Points on a hilly landscape, in no order, each with its height.
A ball rolls from a point to whichever of its 2 nearest points has the largest drop for the distance, and stops where none of them is lower. Distance is the straight distance between rows; heights are no part of it.
Duvil h=24.0: [137, 175, 170, 138, 121, 170, 106, 168, 139, 143, 119, 169, 111, 125, 146, 94, 96, 112, 206, 107, 143, 126, 124, 136, 136, 157, 113, 101, 85, 65, 52, 116, 161, 106, 164, 116, 135, 137, 138]
Sud h=22.5: [115, 71, 99, 102, 130, 118, 105, 131, 126, 152, 140, 145, 135, 108, 102, 123, 126, 147, 109, 136, 123, 153, 103, 124, 103, 132, 95, 139, 128, 137, 132, 154, 129, 128, 108, 133, 160, 144, 140]
Zimu h=23.8: [132, 165, 140, 116, 118, 121, 129, 168, 114, 158, 155, 132, 80, 154, 149, 162, 103, 125, 145, 123, 140, 144, 163, 117, 111, 99, 100, 106, 130, 118, 152, 99, 114, 118, 133, 126, 127, 124, 120]
tevu h=17.9: [109, 126, 124, 142, 177, 176, 132, 164, 126, 147, 106, 144, 113, 136, 123, 70, 148, 107, 132, 130, 84, 142, 76, 152, 121, 154, 145, 141, 54, 131, 102, 89, 200, 122, 117, 126, 98, 83, 131]
famu h=15.7: [92, 143, 121, 145, 154, 157, 144, 137, 95, 142, 127, 109, 114, 138, 124, 92, 154, 122, 124, 143, 60, 139, 93, 171, 122, 135, 146, 111, 90, 166, 143, 76, 183, 140, 89, 127, 108, 59, 121]
zek h=42.4: [105, 176, 130, 129, 88, 84, 141, 97, 103, 190, 117, 110, 110, 175, 158, 130, 126, 158, 93, 113, 175, 151, 155, 113, 110, 120, 132, 123, 137, 146, 167, 96, 79, 136, 122, 132, 122, 137, 115]
Rusur h=41.2: [170, 179, 170, 163, 144, 121, 142, 125, 153, 86, 117, 113, 100, 142, 164, 164, 164, 101, 118, 134, 143, 102, 158, 140, 161, 94, 196, 132, 158, 137, 146, 108, 112, 135, 148, 108, 92, 129, 93]
zigib h=23.9: [131, 122, 119, 134, 120, 108, 116, 123, 101, 69, 148, 84, 150, 105, 130, 162, 135, 123, 115, 144, 83, 114, 137, 151, 172, 77, 152, 103, 170, 170, 165, 152, 145, 129, 109, 134, 118, 103, 101]
Gunum h=34.2: [142, 81, 87, 113, 117, 103, 96, 72, 93, 98, 149, 115, 165, 66, 96, 144, 160, 142, 114, 151, 129, 139, 174, 106, 161, 70, 141, 168, 157, 158, 168, 160, 120, 151, 112, 142, 137, 146, 130]
zezo h=17.8: [122, 132, 126, 128, 168, 154, 119, 207, 155, 104, 150, 166, 110, 119, 125, 137, 88, 100, 138, 150, 99, 127, 106, 159, 129, 127, 112, 100, 97, 122, 82, 152, 175, 84, 143, 125, 110, 120, 137]
Vob h=32.7: [107, 70, 127, 144, 146, 125, 108, 166, 168, 116, 100, 127, 112, 148, 87, 158, 95, 140, 65, 149, 152, 122, 78, 84, 115, 182, 124, 137, 120, 141, 108, 136, 127, 87, 132, 124, 146, 136, 129]
Vunuz h=57.9: [114, 127, 167, 139, 132, 105, 132, 134, 154, 150, 104, 95, 122, 174, 150, 138, 139, 153, 78, 120, 131, 101, 72, 162, 99, 164, 126, 94, 163, 142, 126, 110, 99, 117, 132, 121, 136, 123, 103]
lof h=70.8: [111, 139, 123, 145, 140, 81, 86, 134, 111, 130, 155, 113, 101, 101, 161, 166, 128, 105, 80, 136, 171, 127, 132, 190, 124, 20, 172, 103, 161, 166, 164, 174, 132, 127, 147, 136, 98, 136, 56]
losud h=67.3: [107, 190, 130, 175, 85, 150, 120, 130, 124, 102, 84, 108, 134, 173, 122, 154, 89, 100, 122, 120, 101, 137, 118, 115, 192, 179, 201, 93, 100, 165, 145, 92, 169, 120, 115, 106, 121, 101, 110]
fezo h=48.7: [126, 145, 154, 109, 165, 90, 125, 183, 134, 158, 162, 135, 74, 121, 169, 134, 129, 137, 132, 123, 147, 116, 114, 187, 62, 85, 66, 88, 145, 109, 126, 119, 98, 107, 143, 140, 106, 130, 95]
notug h=69.2: [159, 207, 153, 147, 71, 130, 140, 115, 154, 100, 105, 126, 150, 172, 159, 185, 118, 85, 127, 92, 126, 122, 133, 152, 195, 159, 217, 110, 141, 156, 158, 117, 119, 132, 143, 94, 113, 139, 105]
fizap h=46.7: [113, 170, 96, 146, 77, 117, 148, 49, 98, 212, 111, 153, 118, 160, 136, 71, 163, 144, 122, 96, 152, 169, 179, 126, 116, 125, 160, 172, 107, 118, 157, 85, 107, 181, 104, 129, 102, 156, 125]
fov h=46.1: [137, 122, 165, 117, 150, 108, 159, 142, 140, 122, 172, 111, 78, 124, 144, 141, 141, 145, 141, 142, 147, 88, 137, 146, 64, 71, 74, 112, 184, 104, 135, 112, 77, 145, 130, 138, 136, 114, 110]
dute h=28.0: [108, 54, 96, 94, 151, 109, 121, 166, 150, 129, 152, 121, 114, 131, 72, 163, 111, 162, 67, 152, 144, 141, 95, 87, 104, 144, 83, 143, 146, 143, 124, 153, 107, 110, 125, 130, 168, 130, 129]
tez h=28.8: [128, 141, 166, 144, 150, 171, 144, 144, 158, 144, 95, 150, 120, 140, 148, 69, 126, 128, 167, 113, 134, 110, 91, 143, 96, 182, 109, 116, 95, 83, 58, 112, 138, 124, 155, 119, 137, 128, 153]
Ras h=40.1: [135, 54, 156, 137, 161, 147, 157, 144, 196, 129, 145, 153, 83, 160, 103, 142, 142, 101, 111, 150, 126, 85, 77, 152, 61, 140, 136, 147, 165, 122, 134, 121, 115, 163, 118, 100, 161, 123, 135]
bunof h=43.7: [126, 164, 89, 104, 78, 125, 147, 67, 108, 233, 103, 138, 155, 178, 151, 111, 159, 139, 119, 72, 109, 180, 152, 142, 134, 164, 142, 154, 111, 128, 161, 97, 111, 175, 108, 122, 127, 149, 130]
Zufad h=23.3: [122, 89, 122, 136, 170, 149, 131, 186, 175, 93, 157, 183, 83, 117, 100, 134, 96, 95, 116, 161, 130, 123, 100, 129, 103, 123, 133, 142, 107, 132, 108, 149, 152, 112, 121, 125, 127, 130, 148]
dilok h=21.2: [139, 186, 178, 158, 107, 112, 114, 105, 102, 117, 137, 106, 116, 106, 169, 107, 150, 114, 174, 114, 136, 103, 167, 144, 139, 66, 140, 88, 144, 108, 127, 97, 113, 151, 131, 126, 113, 128, 110]
kuzil h=39.0: [124, 94, 119, 118, 135, 156, 168, 150, 154, 98, 149, 151, 116, 120, 102, 122, 85, 138, 146, 143, 140, 123, 118, 87, 89, 145, 74, 144, 127, 109, 87, 149, 117, 119, 130, 131, 170, 126, 180]
memud h=64.2: [131, 163, 124, 100, 102, 149, 152, 156, 121, 143, 135, 112, 152, 164, 134, 164, 80, 135, 161, 102, 88, 138, 134, 108, 152, 179, 83, 103, 123, 107, 110, 125, 140, 107, 137, 119, 161, 113, 146]
Vem h=26.6: [98, 152, 103, 124, 155, 146, 143, 149, 97, 133, 132, 169, 122, 123, 133, 60, 96, 123, 148, 130, 125, 169, 133, 92, 127, 138, 111, 156, 53, 132, 82, 140, 188, 92, 130, 136, 95, 98, 164]
mun h=71.0: [130, 135, 124, 160, 78, 114, 137, 109, 161, 49, 123, 90, 159, 140, 114, 171, 112, 115, 103, 117, 91, 114, 100, 129, 179, 139, 203, 119, 173, 174, 155, 149, 126, 135, 109, 106, 125, 107, 124]
Deg h=56.1: [95, 122, 182, 173, 127, 107, 109, 111, 148, 125, 114, 102, 103, 127, 138, 103, 132, 144, 97, 146, 156, 88, 86, 151, 87, 99, 135, 95, 161, 140, 108, 122, 106, 126, 137, 132, 138, 127, 106]
nik h=22.6: [105, 144, 105, 128, 155, 164, 107, 170, 89, 155, 118, 167, 127, 108, 125, 51, 122, 101, 161, 125, 97, 169, 108, 147, 142, 128, 124, 135, 30, 122, 88, 122, 225, 97, 128, 136, 86, 92, 134]
nitel h=28.5: [71, 192, 106, 148, 127, 102, 132, 151, 73, 164, 152, 135, 80, 153, 157, 117, 94, 123, 95, 139, 146, 156, 132, 162, 105, 103, 154, 89, 106, 188, 180, 97, 148, 118, 109, 134, 82, 84, 110]
rara h=17.3: [132, 197, 148, 151, 116, 158, 143, 165, 151, 91, 124, 184, 118, 133, 149, 114, 75, 97, 164, 119, 168, 134, 132, 110, 163, 170, 155, 120, 79, 108, 75, 132, 151, 105, 163, 111, 115, 144, 150]
Kel h=40.3: [134, 117, 122, 104, 138, 112, 189, 137, 146, 106, 169, 98, 89, 161, 110, 170, 123, 160, 98, 163, 157, 124, 148, 78, 97, 107, 101, 153, 171, 145, 159, 114, 67, 145, 121, 129, 150, 106, 127]
dapi h=38.2: [141, 180, 110, 114, 99, 89, 164, 91, 126, 152, 106, 133, 153, 157, 167, 128, 137, 152, 93, 100, 177, 156, 162, 116, 132, 138, 142, 152, 132, 142, 153, 141, 71, 141, 141, 146, 100, 164, 138]
Kupe h=68.9: [132, 94, 85, 119, 143, 103, 63, 143, 121, 189, 111, 169, 133, 124, 133, 156, 138, 97, 74, 112, 126, 161, 114, 173, 135, 119, 180, 142, 120, 151, 166, 161, 155, 136, 123, 133, 113, 162, 92]
leri h=41.8: [135, 131, 121, 113, 91, 95, 112, 92, 119, 113, 133, 128, 138, 95, 115, 126, 118, 156, 132, 136, 196, 144, 173, 73, 129, 81, 112, 142, 155, 124, 139, 161, 77, 139, 140, 151, 155, 167, 130]
zivep h=43.5: [140, 147, 169, 134, 119, 106, 178, 117, 148, 141, 163, 96, 65, 168, 144, 158, 130, 146, 130, 141, 157, 99, 151, 111, 81, 94, 112, 131, 183, 113, 159, 87, 57, 161, 121, 115, 150, 114, 113]
Rerik h=16.9: [188, 149, 134, 125, 145, 140, 150, 135, 162, 52, 98, 105, 179, 120, 151, 153, 151, 111, 153, 115, 84, 106, 115, 149, 181, 170, 166, 121, 147, 125, 124, 155, 132, 126, 143, 123, 100, 121, 135]
kiku h=40.9: [144, 77, 126, 150, 124, 117, 127, 121, 181, 81, 137, 154, 112, 112, 101, 155, 125, 93, 103, 147, 163, 110, 121, 101, 121, 103, 184, 172, 152, 145, 133, 160, 101, 150, 118, 124, 144, 160, 132]
gug h=50.8: [134, 106, 142, 91, 157, 120, 111, 179, 118, 160, 154, 141, 106, 95, 149, 128, 122, 152, 162, 115, 132, 108, 123, 169, 68, 107, 30, 89, 135, 77, 103, 139, 119, 90, 145, 154, 134, 133, 118]
tagi h=43.8: [153, 84, 123, 157, 125, 115, 113, 98, 168, 134, 138, 141, 117, 119, 126, 168, 168, 94, 89, 122, 149, 112, 137, 148, 133, 73, 202, 182, 172, 130, 143, 166, 102, 163, 134, 118, 114, 175, 99]
fegil h=60.9: [130, 50, 120, 81, 152, 128, 140, 103, 129, 152, 130, 76, 160, 139, 95, 132, 183, 172, 91, 121, 97, 107, 87, 127, 114, 188, 66, 133, 174, 137, 130, 115, 116, 137, 125, 107, 176, 103, 144]
kezif h=47.4: [178, 181, 118, 99, 126, 122, 144, 118, 89, 133, 117, 117, 156, 125, 165, 147, 161, 128, 161, 103, 127, 145, 204, 105, 166, 115, 112, 138, 124, 105, 152, 115, 110, 139, 142, 146, 103, 140, 130]
Mege h=36.4: [119, 108, 147, 143, 117, 158, 100, 117, 137, 76, 109, 134, 177, 70, 104, 84, 89, 113, 210, 143, 111, 108, 102, 114, 146, 167, 120, 120, 109, 79, 64, 163, 156, 133, 126, 131, 150, 150, 166]
bas h=32.2: [107, 131, 110, 144, 151, 130, 93, 146, 125, 134, 98, 176, 141, 109, 142, 84, 115, 103, 115, 124, 139, 157, 91, 152, 142, 161, 169, 128, 62, 149, 109, 149, 175, 106, 125, 130, 94, 151, 140]
lonu h=66.3: [142, 167, 79, 77, 107, 106, 185, 169, 143, 105, 138, 144, 161, 157, 130, 178, 59, 139, 114, 96, 173, 153, 118, 98, 135, 170, 108, 130, 126, 136, 118, 184, 79, 109, 154, 139, 135, 150, 128]
pov h=49.0: [147, 107, 128, 143, 123, 151, 128, 100, 156, 147, 101, 153, 131, 131, 122, 103, 161, 104, 137, 117, 116, 129, 119, 125, 131, 146, 173, 164, 112, 116, 120, 105, 133, 169, 113, 120, 136, 152, 144]
vamus h=38.3: [147, 93, 116, 127, 160, 114, 173, 131, 183, 92, 130, 156, 106, 133, 113, 132, 137, 122, 86, 149, 180, 120, 118, 99, 96, 132, 155, 183, 136, 145, 136, 154, 84, 139, 131, 137, 109, 150, 145]
dopa h=34.5: [72, 194, 110, 131, 104, 105, 105, 154, 68, 188, 120, 102, 93, 185, 162, 148, 76, 137, 96, 124, 156, 163, 154, 108, 122, 116, 128, 79, 107, 163, 178, 69, 134, 97, 133, 127, 92, 88, 115]
duta h=52.7: [114, 109, 142, 104, 143, 110, 107, 136, 86, 132, 155, 106, 138, 89, 142, 114, 135, 154, 146, 124, 102, 107, 129, 165, 108, 101, 56, 80, 135, 110, 134, 123, 132, 100, 119, 155, 129, 123, 116]
rem h=43.6: [177, 129, 158, 162, 123, 129, 114, 107, 163, 79, 123, 106, 129, 127, 137, 187, 165, 95, 124, 129, 125, 95, 149, 132, 176, 78, 209, 145, 180, 130, 138, 150, 118, 148, 143, 109, 121, 146, 96]
gubit h=68.0: [138, 98, 76, 91, 139, 96, 114, 160, 149, 137, 149, 186, 132, 125, 126, 165, 112, 89, 75, 113, 142, 157, 95, 174, 121, 119, 166, 147, 119, 173, 160, 182, 119, 129, 123, 138, 103, 162, 107]
kup h=69.8: [124, 105, 104, 143, 141, 89, 50, 126, 113, 152, 119, 126, 143, 97, 146, 169, 142, 105, 70, 126, 142, 129, 116, 190, 151, 62, 185, 125, 154, 161, 160, 190, 150, 133, 142, 140, 103, 158, 66]
mikiz h=44.4: [143, 140, 119, 107, 131, 156, 113, 140, 79, 133, 122, 96, 134, 127, 107, 149, 129, 126, 162, 138, 108, 150, 191, 69, 173, 114, 111, 135, 89, 112, 138, 85, 170, 99, 142, 135, 121, 100, 124]
kezo h=39.4: [88, 205, 95, 115, 85, 105, 129, 119, 78, 199, 106, 130, 118, 190, 166, 132, 87, 140, 92, 109, 193, 174, 164, 93, 129, 138, 128, 112, 103, 161, 188, 94, 104, 107, 129, 133, 97, 128, 126]
fedok h=38.0: [122, 95, 114, 118, 68, 89, 83, 60, 106, 99, 157, 108, 179, 69, 95, 130, 130, 151, 138, 140, 160, 129, 148, 111, 152, 62, 140, 144, 175, 137, 149, 182, 97, 156, 128, 139, 159, 167, 128]
pobut h=59.6: [118, 86, 123, 94, 114, 103, 129, 115, 147, 184, 127, 99, 144, 167, 122, 149, 159, 164, 69, 103, 104, 126, 72, 149, 107, 172, 106, 126, 174, 145, 142, 128, 92, 148, 119, 113, 168, 130, 117]
Guv h=28.4: [117, 172, 141, 161, 67, 107, 127, 57, 103, 117, 119, 104, 162, 125, 149, 96, 153, 140, 132, 112, 136, 129, 151, 130, 149, 91, 187, 128, 143, 150, 142, 134, 98, 158, 124, 130, 104, 139, 135]
rel h=68.3: [116, 189, 136, 149, 71, 122, 130, 131, 136, 125, 114, 123, 130, 185, 129, 192, 82, 103, 94, 108, 142, 125, 121, 125, 172, 158, 182, 100, 142, 170, 166, 120, 118, 122, 125, 109, 133, 128, 97]
Mudub h=28.2: [138, 84, 160, 142, 168, 157, 138, 157, 166, 75, 162, 161, 82, 101, 103, 116, 127, 109, 154, 171, 133, 82, 111, 139, 75, 89, 100, 126, 152, 103, 102, 136, 136, 138, 124, 126, 153, 120, 142]
Dupil h=65.2: [122, 179, 120, 118, 101, 158, 153, 117, 91, 142, 108, 84, 171, 153, 129, 121, 101, 128, 182, 107, 79, 149, 138, 86, 170, 184, 92, 127, 87, 111, 106, 96, 156, 110, 139, 124, 141, 92, 144]
fel h=42.5: [138, 70, 136, 127, 149, 127, 140, 107, 172, 174, 131, 150, 96, 145, 112, 129, 164, 137, 105, 142, 141, 110, 112, 139, 68, 126, 118, 166, 164, 106, 136, 120, 96, 164, 121, 117, 158, 141, 130]
Zizot h=51.1: [96, 134, 161, 183, 119, 151, 123, 73, 103, 152, 122, 113, 79, 116, 111, 32, 178, 144, 163, 151, 140, 126, 146, 116, 101, 90, 131, 152, 105, 101, 121, 52, 131, 179, 100, 124, 137, 89, 120]
zib h=34.3: [125, 145, 168, 151, 133, 123, 115, 143, 162, 212, 116, 196, 51, 154, 139, 127, 119, 125, 119, 123, 215, 120, 117, 151, 87, 145, 128, 133, 101, 98, 129, 105, 105, 110, 141, 110, 116, 170, 88]
Las h=39.9: [113, 148, 99, 97, 111, 109, 114, 108, 106, 227, 89, 148, 160, 154, 159, 100, 135, 153, 115, 81, 133, 176, 121, 151, 113, 163, 104, 125, 99, 119, 134, 130, 122, 127, 125, 131, 130, 157, 132]
doko h=47.1: [154, 85, 121, 141, 114, 138, 172, 81, 178, 141, 100, 141, 149, 154, 114, 120, 184, 106, 106, 109, 128, 116, 127, 113, 115, 167, 188, 200, 135, 126, 137, 112, 91, 173, 115, 114, 122, 152, 161]
fuma h=63.1: [140, 136, 132, 108, 87, 167, 166, 118, 125, 81, 162, 96, 161, 133, 104, 160, 100, 134, 180, 123, 68, 102, 141, 110, 172, 169, 94, 102, 153, 107, 121, 118, 131, 139, 114, 114, 186, 106, 152]
buv h=17.4: [130, 119, 120, 140, 158, 129, 119, 171, 120, 60, 166, 130, 97, 100, 117, 166, 110, 101, 117, 167, 97, 118, 131, 146, 142, 60, 140, 109, 150, 165, 146, 151, 162, 122, 114, 136, 117, 103, 105]
Dor h=51.0: [168, 125, 155, 125, 172, 120, 106, 130, 126, 156, 96, 129, 141, 102, 161, 111, 182, 146, 135, 124, 138, 113, 142, 152, 118, 119, 106, 125, 134, 85, 114, 124, 117, 127, 156, 151, 107, 156, 108]
Sez h=31.7: [161, 94, 156, 127, 184, 134, 117, 156, 147, 81, 144, 153, 105, 69, 132, 118, 154, 128, 154, 156, 154, 83, 143, 137, 95, 73, 91, 125, 152, 92, 104, 154, 118, 117, 153, 159, 123, 145, 130]
zopur h=36.7: [111, 63, 135, 122, 149, 149, 149, 166, 181, 142, 132, 125, 97, 187, 89, 174, 110, 130, 80, 147, 105, 107, 72, 115, 93, 183, 111, 131, 150, 129, 126, 109, 124, 124, 119, 103, 171, 105, 134]
Saper h=67.2: [133, 126, 81, 88, 130, 108, 172, 177, 167, 90, 159, 161, 137, 148, 116, 172, 83, 105, 86, 117, 138, 146, 102, 128, 123, 145, 143, 140, 116, 171, 146, 177, 103, 123, 122, 133, 117, 145, 125]
radot h=44.9: [162, 69, 123, 130, 116, 122, 150, 95, 190, 181, 122, 158, 133, 157, 119, 145, 175, 121, 96, 104, 149, 110, 122, 141, 88, 152, 157, 193, 172, 100, 131, 129, 71, 175, 133, 113, 135, 183, 137]
Sobog h=20.4: [102, 165, 180, 162, 61, 119, 133, 52, 100, 118, 140, 81, 147, 110, 152, 78, 153, 147, 169, 115, 115, 99, 143, 148, 128, 78, 143, 98, 160, 133, 125, 107, 100, 165, 113, 128, 131, 113, 134]
tapos h=55.9: [114, 128, 108, 116, 150, 108, 117, 141, 115, 92, 106, 98, 194, 106, 130, 117, 97, 154, 126, 140, 110, 142, 98, 122, 156, 171, 91, 108, 124, 130, 106, 179, 146, 87, 136, 147, 108, 124, 143]
bir h=49.2: [117, 167, 124, 156, 113, 139, 155, 76, 104, 162, 121, 154, 100, 136, 129, 41, 168, 140, 151, 123, 154, 153, 170, 107, 121, 115, 150, 174, 86, 105, 129, 78, 123, 177, 97, 124, 109, 119, 138]
datom h=35.9: [109, 169, 104, 122, 121, 129, 101, 132, 106, 196, 83, 175, 154, 146, 154, 91, 103, 114, 120, 91, 148, 176, 107, 142, 138, 180, 149, 123, 54, 138, 124, 137, 162, 103, 137, 126, 101, 158, 132]
gub h=28.9: [130, 105, 116, 101, 118, 104, 140, 82, 96, 52, 156, 72, 186, 87, 118, 136, 153, 160, 122, 137, 87, 112, 143, 134, 173, 109, 117, 117, 168, 159, 163, 153, 123, 124, 109, 141, 121, 108, 129]
migip h=28.1: [159, 177, 184, 136, 121, 111, 115, 159, 126, 127, 145, 108, 84, 138, 165, 177, 123, 110, 164, 116, 141, 106, 160, 141, 128, 84, 119, 83, 165, 96, 127, 89, 103, 127, 149, 113, 127, 137, 93]
zedub h=54.2: [112, 141, 147, 166, 159, 97, 118, 115, 118, 120, 103, 102, 123, 121, 156, 107, 164, 135, 80, 140, 130, 117, 107, 169, 119, 97, 172, 111, 141, 167, 134, 127, 127, 117, 125, 138, 86, 114, 100]
firo h=35.2: [160, 84, 139, 128, 192, 134, 166, 140, 157, 76, 111, 142, 121, 105, 127, 108, 162, 143, 121, 163, 162, 99, 127, 103, 89, 135, 106, 164, 144, 107, 101, 152, 107, 130, 153, 145, 115, 133, 166]
Fulek h=42.1: [145, 89, 123, 96, 137, 165, 89, 156, 114, 136, 123, 100, 152, 123, 74, 172, 108, 124, 163, 144, 86, 132, 152, 82, 181, 153, 96, 139, 97, 90, 101, 118, 191, 83, 150, 130, 153, 115, 121]
Buve h=52.5: [111, 104, 133, 130, 105, 151, 113, 107, 123, 108, 156, 159, 118, 77, 106, 86, 112, 129, 180, 139, 114, 126, 130, 126, 110, 99, 103, 116, 120, 115, 113, 142, 145, 145, 95, 129, 168, 133, 155]
Nafek h=49.3: [174, 128, 115, 97, 163, 137, 137, 123, 104, 157, 124, 141, 125, 111, 141, 122, 180, 131, 154, 116, 121, 141, 182, 121, 130, 111, 96, 157, 108, 91, 139, 112, 129, 134, 136, 146, 110, 137, 125]
Poka h=39.1: [99, 100, 135, 115, 111, 123, 99, 93, 108, 108, 119, 132, 185, 63, 116, 68, 88, 153, 192, 139, 140, 125, 112, 115, 127, 161, 78, 119, 118, 91, 81, 175, 133, 125, 127, 144, 156, 159, 166]
vel h=30.4: [113, 127, 104, 104, 122, 163, 121, 131, 94, 132, 139, 148, 142, 101, 101, 96, 84, 118, 187, 136, 109, 154, 159, 76, 147, 134, 82, 146, 72, 106, 89, 143, 188, 92, 136, 136, 138, 108, 163]
Gubir h=66.2: [96, 207, 120, 149, 87, 160, 166, 119, 107, 108, 109, 94, 150, 178, 136, 114, 81, 120, 150, 113, 75, 153, 129, 103, 173, 180, 143, 100, 85, 150, 120, 89, 159, 122, 108, 111, 128, 77, 148]
famob h=32.8: [121, 111, 190, 163, 137, 168, 117, 134, 159, 131, 83, 106, 127, 150, 122, 88, 142, 131, 154, 130, 115, 84, 74, 144, 94, 171, 111, 90, 127, 89, 77, 86, 138, 140, 143, 119, 159, 113, 135]
zadu h=37.7: [130, 62, 77, 96, 131, 135, 93, 74, 73, 131, 156, 126, 145, 75, 68, 127, 149, 146, 136, 143, 127, 161, 185, 95, 155, 97, 103, 164, 115, 153, 160, 126, 140, 136, 96, 128, 164, 127, 149]
Rera h=65.3: [153, 149, 108, 100, 123, 147, 162, 179, 152, 125, 126, 145, 136, 165, 126, 191, 73, 122, 132, 112, 128, 141, 132, 89, 141, 187, 109, 143, 120, 107, 97, 154, 127, 93, 158, 123, 149, 138, 149]
tipa h=52.6: [137, 120, 133, 142, 190, 105, 101, 126, 107, 143, 81, 110, 127, 111, 151, 97, 180, 150, 92, 146, 138, 133, 132, 136, 121, 111, 130, 130, 113, 132, 125, 124, 137, 109, 138, 152, 83, 133, 107]
rone h=54.0: [104, 105, 122, 117, 106, 171, 104, 108, 103, 150, 158, 172, 101, 81, 96, 57, 121, 134, 215, 128, 118, 136, 144, 121, 91, 109, 63, 125, 75, 79, 96, 117, 168, 121, 100, 128, 163, 117, 149]
Nafo h=36.3: [139, 79, 129, 110, 149, 180, 160, 120, 121, 88, 152, 140, 139, 83, 102, 102, 107, 137, 189, 141, 110, 94, 139, 93, 109, 153, 54, 144, 120, 84, 78, 141, 147, 113, 142, 141, 167, 113, 177]
zifa h=28.3: [78, 89, 110, 160, 159, 145, 100, 171, 137, 117, 127, 181, 102, 103, 101, 88, 89, 101, 108, 157, 125, 144, 86, 124, 113, 141, 156, 132, 64, 153, 98, 142, 189, 104, 103, 129, 116, 118, 154]
gamiz h=33.4: [129, 92, 109, 112, 129, 181, 127, 98, 111, 102, 132, 145, 168, 74, 91, 81, 109, 107, 217, 126, 96, 132, 131, 86, 151, 154, 96, 168, 75, 89, 84, 140, 176, 133, 123, 135, 162, 129, 172]
kina h=37.0: [132, 99, 93, 104, 155, 104, 157, 140, 117, 86, 145, 81, 116, 140, 93, 176, 137, 172, 61, 167, 134, 146, 146, 70, 136, 121, 100, 153, 161, 171, 168, 133, 96, 108, 121, 130, 130, 95, 121]
Gize h=54.3: [113, 138, 140, 109, 144, 121, 126, 134, 89, 105, 124, 82, 180, 106, 157, 106, 122, 154, 153, 122, 79, 107, 114, 160, 139, 154, 74, 72, 123, 119, 119, 131, 146, 91, 128, 152, 108, 108, 129]
Mova h=38.1: [164, 195, 145, 154, 138, 96, 162, 96, 127, 94, 102, 103, 131, 139, 173, 113, 185, 136, 104, 125, 159, 124, 178, 123, 153, 105, 183, 148, 146, 143, 145, 113, 84, 141, 149, 135, 56, 136, 119]
vugog h=50.9: [146, 146, 130, 123, 98, 149, 133, 106, 133, 121, 140, 171, 142, 97, 136, 88, 140, 106, 195, 104, 106, 129, 139, 151, 131, 118, 140, 132, 115, 104, 114, 139, 137, 167, 106, 124, 143, 144, 156]
posus h=8.1: [147, 174, 146, 139, 139, 133, 134, 150, 139, 82, 110, 131, 139, 124, 153, 130, 116, 118, 137, 129, 132, 131, 132, 126, 155, 145, 149, 114, 112, 134, 113, 137, 138, 109, 144, 128, 105, 136, 134]
zevod h=44.8: [158, 147, 129, 110, 93, 109, 132, 73, 102, 136, 127, 102, 155, 109, 135, 132, 155, 164, 151, 115, 155, 138, 203, 87, 146, 112, 104, 147, 158, 108, 143, 117, 80, 153, 137, 138, 147, 151, 141]
kir h=40.0: [122, 100, 156, 127, 137, 152, 64, 161, 125, 154, 97, 100, 141, 116, 93, 134, 93, 142, 161, 146, 109, 123, 125, 99, 154, 155, 90, 102, 103, 77, 75, 119, 177, 77, 155, 135, 152, 127, 118]
nuv h=14.5: [126, 124, 89, 86, 112, 109, 124, 129, 103, 182, 149, 143, 115, 142, 122, 151, 121, 145, 116, 120, 135, 171, 149, 119, 112, 114, 91, 135, 135, 136, 170, 132, 111, 132, 112, 132, 155, 134, 126]
Sapu h=71.8: [97, 146, 143, 169, 131, 87, 87, 112, 80, 151, 146, 91, 75, 100, 159, 146, 136, 116, 114, 142, 167, 117, 165, 154, 110, 17, 149, 100, 158, 141, 167, 117, 132, 146, 123, 135, 107, 110, 76]
Merog h=9.8: [126, 159, 113, 132, 173, 127, 128, 197, 130, 60, 163, 153, 114, 105, 147, 143, 105, 99, 111, 158, 100, 133, 115, 180, 149, 98, 141, 93, 112, 166, 131, 156, 166, 96, 136, 133, 82, 113, 119]
buga h=29.8: [120, 136, 153, 137, 143, 134, 115, 148, 139, 181, 122, 154, 75, 157, 134, 122, 122, 132, 121, 131, 149, 133, 120, 132, 92, 129, 122, 122, 113, 111, 125, 99, 128, 117, 129, 117, 130, 135, 113]
kog h=36.6: [110, 74, 131, 130, 128, 132, 68, 175, 148, 135, 118, 104, 132, 134, 77, 171, 91, 148, 100, 157, 109, 121, 91, 98, 149, 161, 94, 103, 139, 112, 96, 139, 154, 89, 140, 111, 174, 132, 119]
Kuzos h=70.1: [150, 144, 148, 165, 81, 133, 159, 93, 176, 97, 107, 113, 158, 166, 142, 161, 151, 99, 107, 89, 109, 102, 100, 153, 160, 164, 228, 145, 155, 164, 144, 129, 100, 146, 128, 97, 101, 130, 126]
lufed h=38.9: [152, 42, 143, 145, 165, 153, 108, 146, 190, 114, 113, 142, 131, 125, 107, 132, 163, 80, 123, 133, 89, 90, 71, 160, 105, 150, 160, 136, 151, 119, 115, 130, 145, 148, 122, 110, 152, 135, 136]
Subut h=62.1: [137, 89, 120, 88, 121, 147, 141, 106, 119, 119, 150, 93, 169, 127, 103, 153, 146, 145, 137, 116, 72, 116, 121, 126, 150, 162, 83, 122, 155, 133, 139, 119, 128, 140, 108, 113, 173, 102, 139]
det h=33.7: [142, 202, 113, 137, 85, 94, 157, 75, 112, 129, 128, 134, 161, 142, 174, 115, 164, 133, 111, 96, 146, 149, 174, 153, 153, 101, 188, 146, 141, 153, 160, 142, 83, 154, 138, 133, 67, 155, 134]
nukar h=22.3: [80, 179, 96, 133, 124, 135, 144, 140, 78, 161, 134, 131, 111, 163, 144, 117, 117, 121, 103, 127, 80, 165, 118, 166, 124, 141, 166, 95, 93, 190, 166, 102, 173, 135, 90, 129, 102, 71, 127]
zev h=36.1: [148, 50, 157, 131, 160, 169, 102, 137, 155, 129, 95, 111, 149, 120, 94, 122, 162, 126, 155, 137, 95, 83, 87, 132, 115, 161, 98, 118, 138, 84, 96, 108, 156, 137, 139, 123, 173, 125, 128]
firev h=33.5: [119, 105, 88, 90, 116, 93, 158, 115, 113, 68, 164, 56, 159, 117, 88, 161, 133, 173, 82, 137, 111, 123, 127, 99, 163, 136, 81, 119, 185, 171, 160, 149, 94, 117, 117, 127, 148, 99, 130]

Call two points neighbours if one is among the 2 nearest of the other. Go from one point of each pair to the other, from neighbour to neighbour, staying as low as possible. Name the highest point that can't be avoided.
Sobog, nuv | migip
nuv, famu | zek
nuv, posus | Ras
Sobog, Gunum | zadu

Two balls start at each pair of points below. Name the first point that both come to, or write none.
Poka, Nafo | gamiz
fuma, Buve | none
tipa, Gize | none
